Each row is a point on a tangle of strands that fork and nearly touch. The rows are in no order.
(in the rows, 128 means zero)
Two points are linked if the straight distance between their rows is under 140. Some points are linked to none.
j_839: [ 81  47 121 145 130 123 136 178 186 151 146 161 120 154 107 100 106 140
 100 153 150 205 143 142 139 109  96 149 105 137]
j_295: [132 111 163 131 107  96 172 119 171 146 132 142 123 188 121 107  89 132
 140 141 143  80 146 171 116 126 146 149 168  92]
j_689: [160 195 160  95 126 129 119  90 147 103 110  82  95 144 138 166 131 151
 163 119 113  66 110 105  86 160 122  93 157 103]
j_166: [119 123  97 160 112 149  94 116 142 140  97 146 127 144 142 106 164  78
 138 119 159 211 127  92 176 123  77 152 134 138]
j_855: [185 168 168 108 127 116 110 115 128 133 119 112 143 174 142 142 164  97
 174  47 147 106 112  76 130 120 145 127 158  89]
j_302: [151 165 115 179  82 136 128 125 148 142 137 140 144 153 130 127 146  80
 135 124 115 130 132 125 183 100 161 130 150  97]
j_572: [119 135 127  86 120 167 134  85 160 126 119 147 111 135 153 120 173  60
 123  54 109 126 187 137 175 135 132 165  88 132]
j_16: [154 163 167 113 115 164 164 124 134 129 157  84  71 151 161 141 114 117
 142 128 118 145 123 122  92 142  61 123 104  95]
j_260: [142 171 129 131 129 136 113 102 167 153  74 155 138 163  87 150 151 120
 161  71 128 136 167 133 148 148 143 163 123  99]
j_563: [127 125 164 129 136 110 179 137 121 135 130 111  45 127 116 119 136 178
 104 136 110 144 194 182 117 116 141 109 121 134]
j_367: [114  91 154  77 132 130  94 116 162 115 118 113 141 148 102 102 100 130
 144  74 144 105 129 123 145 125 143 197 120 124]
j_388: [102 142  87 144 129 154 161 131  67 112 119 164 153  60 148 140 101 137
  92 199 123 107 115 150 105 150 141  81 131 180]
j_52: [102 113 129 160 155  99 162 104 103 136  87 111 110 122 139  86 125 142
 107 130 173 124 155 176 145 124 181 148 195 133]
j_824: [157 149 156  91 165 115 106 149  82 107 189  75 127 116 137 152 178 140
 141 100  90 103  78 100  87 113 161  79 105 110]
j_753: [ 66  90  79  95 135 162 125 103  96  91 138 171 126  95 125 173 191  96
  91 139  60 115 121 112 128 139 155 105  95 157]
j_328: [139  95 174 108  94  90 176 114 152 136 164 131  97 183 163 112 111 107
 131 159 143  93 142 154 102 117  99 124 141  92]
j_800: [140 144 128  97 158 116  87  98 114  96 117  88 169 101 134 130 137 133
 125  87 121  46  91 111 157 133 198 160 157  99]
j_296: [132  85 114 135 134  98 123 132 127 146 130 151 132 102  97 120 134 155
 106 129 103 114 162 150 131 100 157 127  60 139]
j_527: [105  89  75 163 136 117  95 133 107 146  84 165 156  95 141  94 142  99
 121 120 185 194 146  96 152 121  93 146 109 163]
j_622: [107  75  91 145 140 135 134 106 110 149  90 144 135  81 157  94 117 129
 106 153 163 154 125 115 117 146  92 141  86 159]
j_639: [135 112 109 120 108 154 136 118  86 104 139 146 160  97 184 105 130  37
 119 105 137 116 110 106 139 128 131 126 139 162]
j_141: [121 128 115 187 120 114 147 121 158 163  99 132 112 150 149 102 120 151
 132 190 167 194 141 136 127 136  53 130 134 112]
j_159: [178 117 141  97 108  92 141 103 185 160 141 149 127 188 103 150 148 147
 159 129 101 111 162 125  83 121 101 113  75  72]
j_617: [ 77 127  75 118 138 170 112 102  51  73 138 126 128  65 142 165 176 113
  90 183  77 146  86  98 131 141 125  94 130 164]
j_235: [103  55  93 103 122 161 153  72 207 136 119 152 122 185 128 128 113 114
 111 132 108 114 132 135 124 162 113 183 116  57]
j_419: [149 160 135 137 135 103  97 100 163 161  66 127 121 164  84 145 139 157
 177 118 176 180 132 107 108 152  52 141 152 132]
j_742: [188 148 119 133 104 116 120  82  93 116 136 103 152 111 193 123 131  93
 166 140 162 104  87  79  96 135  85 119 143 112]
j_205: [ 89 160 138 112 144 182 121 177 129 106 148 149 128 105  74 183  94 176
 128 143  67 129 100 135 117 143 167 113 106 173]
j_634: [158 122 127 119 121  81  76 114 136 146  77 148 137 162  69 153 162 134
 178  88 161 164 145  80 104 135  77 122 118 140]
j_571: [122 138 145 167 113 163 159 148 181 165 158 116 128 176 165 102  86 106
 129 167 143 177 112 159 157 124 101 170 158  68]
j_336: [130 127 130 103  93 119 140  99 148  89 177 104  86 108 155 142 129 143
 102 187  85  68 131 154 101 125 103  94 100 109]
j_79: [135 143 124 155 151  87 112 135 161 180  84 165 133 177 112 116 121 170
 150 165 176 232 137 135 137 155  17 141 138 144]
j_206: [176 109 146  97 102  76 105  99 198 154 127 140 126 182  88 125 130 173
 151 155 108 146 159 128 107 127  54 158  84  75]
j_731: [157 125 117 189 111 117 185 143  97 153 128 165 119 128 154 111 130 121
 112 168 147 148 165 162 146 105 126  98 143 134]
j_412: [118 172 106 158 129 176 173 154  93 148 110 173 170  95 134 138  80 117
 120 156 120 107 120 145 125 160 163  91 133 168]
j_519: [147 178 131 101 131 107  93  62 147 101  69 102 102 113 123 152 150 160
 156 105 126  79 147 110 121 147 114 128 138 133]
j_521: [141 182 137 120 144 144 134 112  88 100 166  93 163 107 164 143 121 102
 121 153  94  70  58 132 121 147 157 106 157  97]
j_535: [ 91  66  97 150 131  97 148 105 102  99 107 129 127 111 177  72 141  85
  96 143 179 126 126 136 134 121 151 138 195 142]
j_882: [108 135 159 116 147 114 119 173 134 147  77 167 126 124  58 131  99 164
 145  85 169 146 174 139 120 142 120 140 114 194]
j_3: [106 139 148 164 100 119 129 173 205 131 168 120 143 163 141  81  61 132
 126 168 155 148 130 169 166  92 118 157 174 114]
j_377: [127 147 116 103 113 135 129  83 158 113 138 136 135  81 139 128  93 154
 113 177  71  54 130 159 128 142 135 120  74 140]
j_505: [ 97  79  83 147 156 129 154 117  68 130 107 156 126  69 155 127 138 137
  89 163 128 138 131 134 112 138 133 102 110 167]
j_581: [ 93  61  78 111 159 162 155 108  81 130 151 168 157 118 138 168 185  76
  93 126  72 114  94 109 117 130 185 112  92 117]
j_590: [123 141 125 180 116 152 197 161 128 181 113 196 137 136 132 112  85 112
 122 157 142 140 157 178 134 130 145 106 131 146]
j_242: [163 133 143  93 142  59 113 109 103 127 117 137 157 112 109 143 128 170
 165 111 119  38 116 124  67 129 161  97 106 132]
j_632: [107 125 116 152 107 140 149 102 174 133 106 107  80 162 158 111 124 128
 112 170 135 173 134 142 139 137  95 151 164  84]
j_538: [160 210 134 114 146 103  77 106 123  94  80  97 115  70 113 149 155 182
 147  76 138  85 144  91 152 134 135 114 142 168]
j_828: [155 164 152 160 129 161 108 200  81 137 175  66 108 110 119 140 136 142
 128 107 113 189 113 111 147  96 125 100 112 126]
j_810: [109  54 100 152 131 153 153 144 137 173 161 149 163 137 143 100 106  91
 108 119 122 135 115 145 154 107 174 165 101 103]
j_468: [121 145 132 155 163 113 147 142  91 185  51 161 132 114 100 114 118 163
 153 101 185 167 165 143 126 148 121 144 113 168]
j_443: [142 113 130 133 151 121 108 175  89 138 181 108 137  82  99 121 134 164
 103 115  81 128 126 151 153  79 192 118  67 145]
j_579: [ 95  76 151 105 128  99  92 143 149 119 123 115 132 150 122  69 116 117
 125  96 181 156 128 123 160  99 120 191 154 143]
j_662: [160 158 158 150 106 124 117 130 130 139 131 107 148 175 145 118 140  88
 157  78 158 142 113 109 174 103 133 159 182  90]
j_181: [124 165 135  71 116 173 132 112 119  87 144 143 115 113 159 170 131  90
 144 126  89  90  95  96  86 167 100  76 120 156]
j_384: [116 173 158 122 139 121  92 185 159 144  83 173 144 144  58 137 118 140
 158  64 177 171 187 131 179 134 106 156 137 185]
j_623: [130 143 133 182 128 110 173 146 106 140 132 111  77 120 133 121 130 166
  99 184 127 138 153 173 115 108 134  90 153 113]
j_344: [114 132 142  89 113 144  95 164 141  90 143 123 107 101  85 148  94 161
 116 124  90 127 136 126 122 124 127 107  93 182]
j_559: [116 120 146  83 118 139  99 166 174 109 114 164 116 124  53 135  89 153
 137 111 124 144 166 124 104 145  95 129  91 193]
j_750: [177 138 147 113 149  95 101  99  84 115 104  85 132 120 149 132 160 120
 172  79 168 128  98  74 102 135 107 124 150 127]
j_510: [149 159 163 146 149 130 103 194  70 113 190  47 115 125 120 164 152 147
 130 112 111 144  75 106 107 100 147 107 141  95]
j_862: [ 93 145  69 164 127 150 118 120  65  92 119 117 117 100 120 176 173 128
 113 164 109 154  96 104 110 146 125  75 161 149]
j_906: [ 99 144 128 116 155 157 127 104  96 111 147  83 132 122 137 150 126 139
 117 157  83 100  76 138 113 157 161 141 145  92]
j_469: [168 110 165  88 111  59 128 119 154 149 120 157 157 161  83 135 116 149
 163 112 120  63 149 134  81 110 142 111  92 121]
j_273: [180 202 187 108 107 128 137 116 137 104 147  71  76 148 160 148 127 129
 157 128 133 109 119 120  99 135  73 100 150 105]
j_422: [113 154 157 100 107 192 153 151 134 106 156 125  90 146 135 162  96  95
 132 137 106 132 101 112  84 157 108  93 132 134]
j_583: [107  89 120 145 115 155 136 124 146 139 139 152 111 169 176  94 157  60
 122 107 145 212 138 119 196 103  88 172 134 111]
j_114: [158 196 121 170 120 134 138 117 133 158  87 136 135 138 106 157 135 141
 156 114 119 127 149 134 143 136 148 120 134 114]
j_856: [109  78 123  85 115 124 141 111 176 126 149 155 133 107 116 111  92 138
 107 139  99  68 158 164 131 128 147 145  66 152]
j_202: [128 132 120 165 141 153 108 199  74 116 177  84 141  77 118 115 117 158
  95 135 115 170 113 136 161  89 158 107 112 148]
j_80: [149 102 145 127  88 104 156 122 129 107 184 113  79 134 177 114 140  94
  98 171 125  98 144 144 123  99  90 105 130 100]
j_407: [ 76  46  69 122 113 145 133 123 232 116 115 165 119 163  91 124 100 140
  87 180 114 146 133 143 108 164 116 168 124 100]
j_638: [191 167 128 137 113 125 123 118  93 121 157 114 190 101 169 136 120  97
 157 127 127  67  75  91 109 124 138  96 144 111]
j_892: [173 105 130  88 132  82 122  80 106 100 139 123 127  88 173 101 177 106
 128 101 119  82 156 122 127 108 147 116 100 129]
j_27: [ 94 116 129 144 100 113  90 144 162  99 143 113 131 132 155  69  96 107
 118 148 171 150 123 133 177  96 109 161 178 151]
j_216: [111 122 115 137 140 146 126  85 126 123 102  71  88 138 145 120 131 146
 123 145 123 139 107 132 117 149 127 148 155  85]
j_530: [ 85  69  95 149 117 105  93 144 201 125 114 128 131 174  74 107 114 155
 115 163 148 176 137 127 108 123 110 151 153  99]
j_26: [ 95  63 158 135 115 115 139 198 139 130 168 130  95 140 130 101  93 142
 108 159 158 168 135 141 108  96  89 123 113 155]
j_406: [180 177 140 112 172  95  80 119  83  97 133  76 180  52 138 129 133 159
 122  81 131  69  81  91 162 122 187 144 155 137]
j_15: [153 122 152  62 183  81 119 129  77 107 155 120 151 106 134 142 179 161
 145 107  94  58  96 119  71 124 176  68  93 132]
j_372: [175 189 127 140 157 109 106 120  64 107 112  81 136  63 128 147 159 165
 129 110 120 106 119 107 140 123 155  92 150 154]
j_160: [120 101 109 125 101 153 165 115 190 141 140 159 145 196 115 144 108  99
 136 135 108  93 131 148 120 147 169 163 153  74]
j_42: [ 95 101 129 148 122 159 181 148 145 164 128 183 162 142 138  98  93  76
 116 112 143 128 146 165 152 131 172 157 128 143]
j_921: [152 152  98 154 147 119 117 141  26  97 175  87 118  99 136 180 201 131
 123 165 106 145  96  94  86 127 118  48 156 135]
j_806: [ 95  88 121 153 119 121 108 198 126 111 172 107  87 114  96 138 106 179
  98 194 123 167 126 134  88 104  97  99  98 149]
j_97: [111 144 113  83 131 166 111  91 166 138  74 158 139 146 101 146 141  88
 149  54 127 129 169 112 140 169 135 170  81 123]
j_865: [118  87 135 102 103 160 146 111 163 126 151 137  97 161 146 109 154  66
 115  92 121 154 158 127 175 113 119 159 125 119]
j_283: [104  65 101 111 159 175 143 124  94 153 170 127 169 120 140 127 133  96
 102 103  85 113  90 132 128 128 184 158  80 102]
j_286: [128 130 148  97 137 138 106 121 150 129 130  99 154 148 102 129  99 140
 142  76 109  74  95 126 146 131 192 177 138  83]
j_233: [ 84 159 118 151 132 181 129 194  90 118 176 117 148 101  99 155  99 152
  92 174  79 133  93 159 140 119 179 103 133 146]
j_891: [126 162 130 173 164 113 176 112  95 173  52 137 122 117 148  96 115 153
 135 121 190 155 160 155 137 148 144 143 175 143]
j_933: [135 179 138 161 131  94  86 193 126 145  81 172 180 132  95 134 121 149
 168  82 211 155 146  96 195 108 101 135 176 197]

A fork is a point with three links. Follow the links from the first point to the second and name the forks in between, in order.
j_617, j_563 -> j_590
j_839, j_891 -> j_202 j_882
j_521, j_538 -> j_632
j_328, j_882 -> j_202
j_933, j_160 -> j_882 j_202

A fork is a point with three links, a tip a point with one. Leave the first point through the second and follow the links. Name the first fork or tip that comes.
j_638, j_742 -> j_590
j_538, j_372 -> j_632
j_286, j_800 -> j_181
j_336, j_80 -> j_806
j_806, j_26 -> j_202
